Points, in no order, along strands that fork, close into loops and pass close to each other.
Two points are linked if the straight distance between their rows is under 95.7. Some points are linked to none.
K712: [ 40   3 -21  -1  52  27  -8  -5 -41 -11  -1  13  26 -24 -24   2 -18  -5
  24 -18 -54  -2   3  -5]
K791: [ 47  39 -25 -28  35 -37  15  24   7 -11  -6  11   8  14 -20  12  18 -10
  -1 -21 -59   3 -13   0]
K238: [ 25 -52 -50  52  73  22   6  -3 -35  21  10 -30  13 -31  -4  38   5   9
  14  12 -52  19   0   4]
K345: [  6 -17 -38  35  60  -7   2  -4 -40   1  12 -42  18  -4 -27  40  11  -5
  -1 -13 -63  15   3  -8]
K260: [ -6 -17  35 -18  -8 -15  17 -13  38 -31  -1 -26 -19   9 -47  -8  28 -35
   7  35 -14 -11  10 -48]
K144: [ 29  -8 -55 -28  14  -8  12  52 -22  -7  12   3  25 -25 -38 -20  34 -41
  -4  41 -14  -9  31 -25]
K258: [-30 -25  47  27  25 -12  14 -41  39 -37   2 -51 -31  25 -21  33  -5   4
  19  -8 -28   3 -19 -36]
K164: [ 54 -14 -61  -1  20  33  -9  48 -19  13   0  26  12 -31  24 -10 -25 -17
  40  36   6  -1  24  14]
K848: [ 50  -6 -38  -2  28  -3   6 -23  27  47 -19  23 -44 -30  11  -5  24  27
   7  -4 -18  -9 -70   9]
K350: [-20  36  26 -39 -34  15 -32   0 -21 -15 -11  57  17  29  24 -47 -67  10
  23 -24  18 -30   1   2]
K602: [-36 -28  43   5  38 -25  -7 -59 -24 -14  -5 -49 -21   0 -71  -1  38  -6
  -7 -10 -57 -19  18 -15]
K700: [ -9 -52  17   9 -38  34   3 -12  39  27   0  16 -23 -36  35 -29   3  17
  16  60  81 -11 -18 -10]
K180: [ 15 -27 -62   1  -7 -11  29  41  30  28  13   8 -11 -38  28   9  57  15
  -9  59  56   9  -3  11]
K10: [-14 -16 -71  11 -18 -18  19  64 -17  14  24 -19  19 -23  -2  11  65 -11
 -45  41  47  18  27   1]
K820: [ 61  11 -49 -19  -2  34 -25  51  -9  22 -15  50   3  -7  52  -7 -45   5
  49  22  16  -9  15  47]
K797: [-30  34  59 -15 -79  16  13   5  51  12  -1  34  26  31  29  -9  10  -3
 -43  35  76  16 -15  20]
K757: [-36 -25  22  29  22 -23  22 -11  25 -32  14 -80 -15  23 -37  40   4 -17
  14   9 -32  14   9 -37]
K285: [ 16  36   4 -22  17 -18  -7 -36 -15  19 -13  38   8  12  13  -3  -5  33
 -18 -59 -30  -7 -33  18]
K935: [  9   0  -9 -10  18  -4  -2  38   2 -52  11 -25   2  10 -21 -11 -38 -42
  39   7 -28  -8  35 -33]
K432: [-19  19  34  -8   1 -10  -6  16  21 -63  13 -33  -7  34  -9   2 -56 -23
  40 -23 -10  -6  21 -25]
K407: [ 15  14   0  31  71   4 -20   1   7 -48   9 -34 -16  34  22  52 -52  10
  35 -59 -50  10  -7  25]
K558: [ 36 -16 -31  21 -14 -16  20  28  68  36 -13  12 -47  -1  67  35  17  23
   8  30  42  22 -32  31]
K880: [-22 -37   1   7   1  -9  21  -7   8  -8   6 -27  -7  -2 -22   0  28 -20
  -5  25   2   1  16 -36]
K22: [ 42 -66 -56  44  53  33  -1  -6 -28  44   9 -15   5 -61  13  19   0  20
  25  25 -23  13  -6  17]
K261: [-24  22  50 -52 -56  15  -7  -9  17  -4 -17  59   1  27  11 -55 -30   5
  13   8  42 -29 -12  -7]
K147: [ 58  -5 -73 -22  23  16  10  67 -10   4   5  26  18 -27  -2 -17   8 -28
  21  43  -4  -3  24  -2]
K608: [-17  21  -3 -19 -36  20 -35   6 -47  15  -5  53  31   4  34 -43 -52  17
   8 -17  29 -24   8  13]
K736: [ 12  -7  -4  15 -36  -3  38  31  81  31   2  17 -24  -6  54  35  46  22
 -22  55  75  30 -34  27]
K511: [  4 -24  14   8 -43  17  16  -5  68  33  -4  25 -33 -19  45   3  21  24
   0  53  80   7 -40   8]
K891: [-44 -32  29  28 -34  21   0   3  11 -26  10 -20   5  11  22  -7 -42 -21
  19  16  40  10  28 -28]
K162: [-37 -74  20  27 -35  34  -5 -40   3  35   6  -3 -12 -44  32 -28   1  27
   1  37  73 -10   4   2]
K577: [  5   2   3  10   6  21 -23  18   2 -33  -5  15  -8  23  42 -12 -73  -4
  53 -12   7 -11  19   8]
K437: [ 44  53  -5 -16  32   7 -14  -9 -18   1 -11  47  15   9  21   7 -41  27
  16 -59 -40   0 -30  31]
K95: [-26  16   2  15  15 -13 -32  -2 -77 -24  11 -62  22 -11 -73   1 -13 -15
 -21 -43 -51  -3  38  -8]
K379: [ 24  16  23 -52   0 -15  -3 -20   6  -6 -13  42 -16   3 -31 -48  12  -3
   2  -6 -22 -36 -20 -23]
K683: [-19  43   1  13  30 -39 -20  -1 -51 -26  19 -66  16  15 -59  43 -11   3
 -14 -56 -69   8  12  -2]
K812: [ 33  10 -66  -7  17   9 -10  -4 -54  60   3  28  35 -61  14  12  31  37
 -22  -8   5   7 -15  41]
K643: [-58 -27  26  33 -36  24 -31 -30 -51   5   7   0  15  -5  34 -30 -53  17
  -7 -32  38  -9  24   0]
K366: [-23   3  19  -1  20 -35 -20 -18 -50 -25  13 -63  -1  -6 -83   0  15 -20
  -6 -13 -59 -14  39 -22]
K74: [-28  -7  18  12 -23  25 -40 -30 -34  13  -2  32  10  -4  55 -28 -76  35
  25 -29  34 -18   0  13]
K847: [-38 -23  68  10  21 -21   4 -67  17 -19  -8 -48 -31  19 -52  17  32   1
  -7 -11 -35 -10 -12 -24]
K62: [-19  -1  66 -31 -21  11 -12 -70  12  10 -28  41 -31   0  -9 -50   7  16
  -7 -16  14 -41 -27  -9]
K892: [-47  25  28   7 -58 -14   9  12   3  -8   7 -29  18  28  -8  12   1 -23
 -32  -7  34  22  25  -8]
K930: [ 26 -43 -18  17  53  53 -11 -20 -57   6   8  -1  28 -49 -32 -21 -19  -2
  24  -3 -48  -8  12  -9]
K867: [  2  53 -27   9  -4 -14 -14  30 -34  -8   1   5  30  26  27  24 -45   3
 -12 -60 -14  20  11  29]
K967: [ -5  -1  78 -24 -18 -14  16 -45  54 -18 -17  -7 -35  10 -60 -15  54 -27
 -16  32 -13 -11 -15 -36]
K394: [ -3  15  26  -8  -8  12  -6  28  40 -53  -2   9 -22  49  27  -9 -67 -17
  49 -10  11  -9  14  -3]
K241: [-45   8  65   9 -37  15   8 -53  39  32 -13   4  -1   1  17   8  65   9
 -67  25  66  20 -20  31]
K50: [-26  50  44  -9 -23 -35  18   9  32 -30   3 -19   1  54   8  28 -28  -2
  -5 -46  -6  20  -3   3]
K603: [  9 -27  38  31  -7  18  27 -25  89   2 -12  -9 -65  13   2  13  31  -8
   0  42  15  17 -64 -36]
K88: [-39  23  64  11 -27  -7  13 -18  50 -31   3 -19  -8  42  11  27 -27  -6
   0 -24  10  20  -9  -9]
K631: [-11  38  18 -28  -4 -63   5  -8 -14  -9   0 -27   1  23 -58  17  42  -9
 -30 -26 -52   1  18  -5]
K348: [ 24  56  -4 -20   5  26 -34  12 -43  -1  -9  59  31  12  33 -10 -72  21
  27 -50 -14  -5  -6  41]
K445: [ 48 -41 -47  -9  57  25   3 -23 -32  41  -4   6   5 -64 -33 -15  44  11
   5  25 -31 -15 -18  -2]
K247: [-22  63  17 -14   3 -69 -10  -8 -38 -11  11 -64   5  20 -73  33  20   3
 -29 -47 -64   7  20   2]
K942: [-16 -22  39  -2 -12  15  -8 -51  17  -7 -13  18 -23   3  14 -34 -21  15
  13 -10  14 -23 -24 -22]
K372: [ 61  18 -44   7  51  26  -3  21 -29  -4  -9  19  18  -9   9  34 -24  -5
  29 -22 -44  19   5  27]
K189: [ -8 -17  60  14  -4  13  11 -48  63 -17 -13   5 -55  16  -6 -11   3   1
  10   8   5  -7 -48 -35]
K668: [-24 -30  -6   9  -5   3  -3   3 -29 -14  11 -24  11  -9 -19 -22  -2 -24
  -1   7  -2  -7  35 -30]
K895: [ 25  64 -20   3   6  23 -30  39 -60 -15  -2  34  42  17  20  15 -69   3
  11 -60 -23  15  15  44]
K640: [-52   3  50  28 -41   9  -2  -3  24 -38   9 -26   4  37  24  14 -56 -14
  13 -14  33  15  17 -14]
K859: [ 22 -73 -37  27  53  32  -5 -46 -35  54   5 -16   1 -67 -13  -6  25  31
   6  15 -28  -5 -18   9]
K938: [ 17   2 -26 -29   2 -13   3  47 -21 -36  12 -16  16 -12 -55 -29  -6 -56
  17  28 -30 -14  45 -39]
K825: [-10  -6  47 -15  -7 -28  30 -28  51   9 -17 -20 -24  13 -49  21  93 -20
 -40  39  -8   5 -18 -17]
K411: [ 68  -7 -57  12  18  -5   7  37  48  26 -18  12 -48   4  61  31   4  11
  23  17   4  12 -12  41]
K692: [-67  13  42  18 -44  13 -36 -21 -46 -26   6  -5  23  22  12 -23 -63   4
  -8 -54  26  -9  23  -3]
K756: [ 19   6  30 -27   0  -1  -5 -52  22  23 -22  42 -55  -8 -13 -42  19  21
  -6 -19 -11 -33 -61 -13]
K478: [ 26  15 -29   0  -4  25 -23  52 -11 -11  -8  30   7  25  51  -4 -66  -7
  37  -2  12  -3  32  29]
K508: [-44 -75  19  38 -14  34 -17 -38 -30  19  12  -8   3 -33  26 -40 -32  17
   7   4  33 -12  23  -9]
K367: [  4  -6 -74  -5 -21 -11  17  65  -8  20  22  15  15 -40  17  -5  53   8
 -27  48  61   6  18  17]
K858: [  0  56  18 -13  -3 -49  15   2  19 -14  -4   2   5  52  17  28 -16  17
 -15 -65 -34  17 -22  22]
K390: [-22  -8 -15  31  30 -23   3   4 -13 -24  13 -53   3  14 -16  36  -7 -11
   1 -17 -39  15  13 -18]
K884: [-33  -2  60   9 -50  31   7 -33  59  20  -2   9  10   2  28   1  34  -2
 -42  53  77  16 -19   9]
K408: [ 34  35   0 -42  17 -27   2   6  -6 -21  -2  25   7  10 -27 -18   0 -12
   3 -20 -46 -19  -5 -12]
K937: [ 10  23 -32 -29  -7  -9  -8  12 -40  21   1  32  30 -10  -3 -26  16   1
 -21 -12  -1 -11   7   8]
K657: [ 24 -11 -62 -17  33   6   2  -3 -54  45   7  13  25 -58 -23  -5  65  13
 -32  13  -9  -7   1  23]
K991: [-21  33  54 -47 -72   9  13  14  41   0 -10  51  15  35  16 -33   0  -5
 -18  21  52  -3  -9   3]
K410: [-16   2 -22 -13 -10  -8  -8   9 -47   2   4  -5  25 -10 -24 -23  14 -22
 -23  -8  -7  -9  29 -13]
K870: [-28 -42 -51  25   1 -11  19  22 -17  26  19 -30   6 -32  -5  13  75  -2
 -45  39  37  12  21   0]
K179: [ 23  36 -44 -39  -2 -20   2   5 -39  47  -2  43  34 -25   9 -11  47  28
 -44 -24   5  -4 -11  38]
K490: [ 60  21 -61 -15  39 -38  30  56  23   2  -7   1  -1  18  -3  32  32 -17
  -2   7 -47  21  -5  12]
K624: [-63  37  38  15 -64   4 -22  18 -18 -36   5 -17  21  41   7  -5 -72 -11
   3 -39  38   8  26  -4]
K114: [-18 -42 -44  26 -12  -7  28  15  19  30  21 -12  -6 -40  25  24  72  27
 -31  59  71  16   2  11]
K235: [ 60   7 -56   1  32 -19  24  55  45   3 -17   6 -29  29  36  31  14 -10
  14  10 -21  19   0  26]
K75: [-12 -17  33   9 -13  -3  32 -20  68   7  -6 -15 -22  13  -9  22  57 -13
 -24  39  17  17 -28 -25]

A piece is two or more points that can be reached from each other along the links. Count, over all rows, the pieces, the separate loops (a circle has one, a figure eight two, a Y none), the forks (points with three links) and the tips (points with one).
pieces: 5
loops: 2
forks: 2
tips: 8

How many points has the smallest loop of links through each point below? Write - if it is on no loop.
K967: -
K478: 10
K10: 5

Name the points in between on the shortest way along the links from the first point to the second, in order.
K797, K50: K991, K261, K350, K608, K74, K643, K692, K624, K640, K88
K847, K631: K602, K366, K95, K683, K247
K345, K260: K238, K22, K859, K445, K657, K812, K179, K937, K410, K668, K880
K50, K490: K88, K640, K624, K692, K643, K508, K162, K700, K511, K736, K558, K411, K235
K937, K558: K410, K668, K880, K260, K967, K825, K75, K603, K189, K942, K62, K756, K379, K408, K791, K490, K235, K411
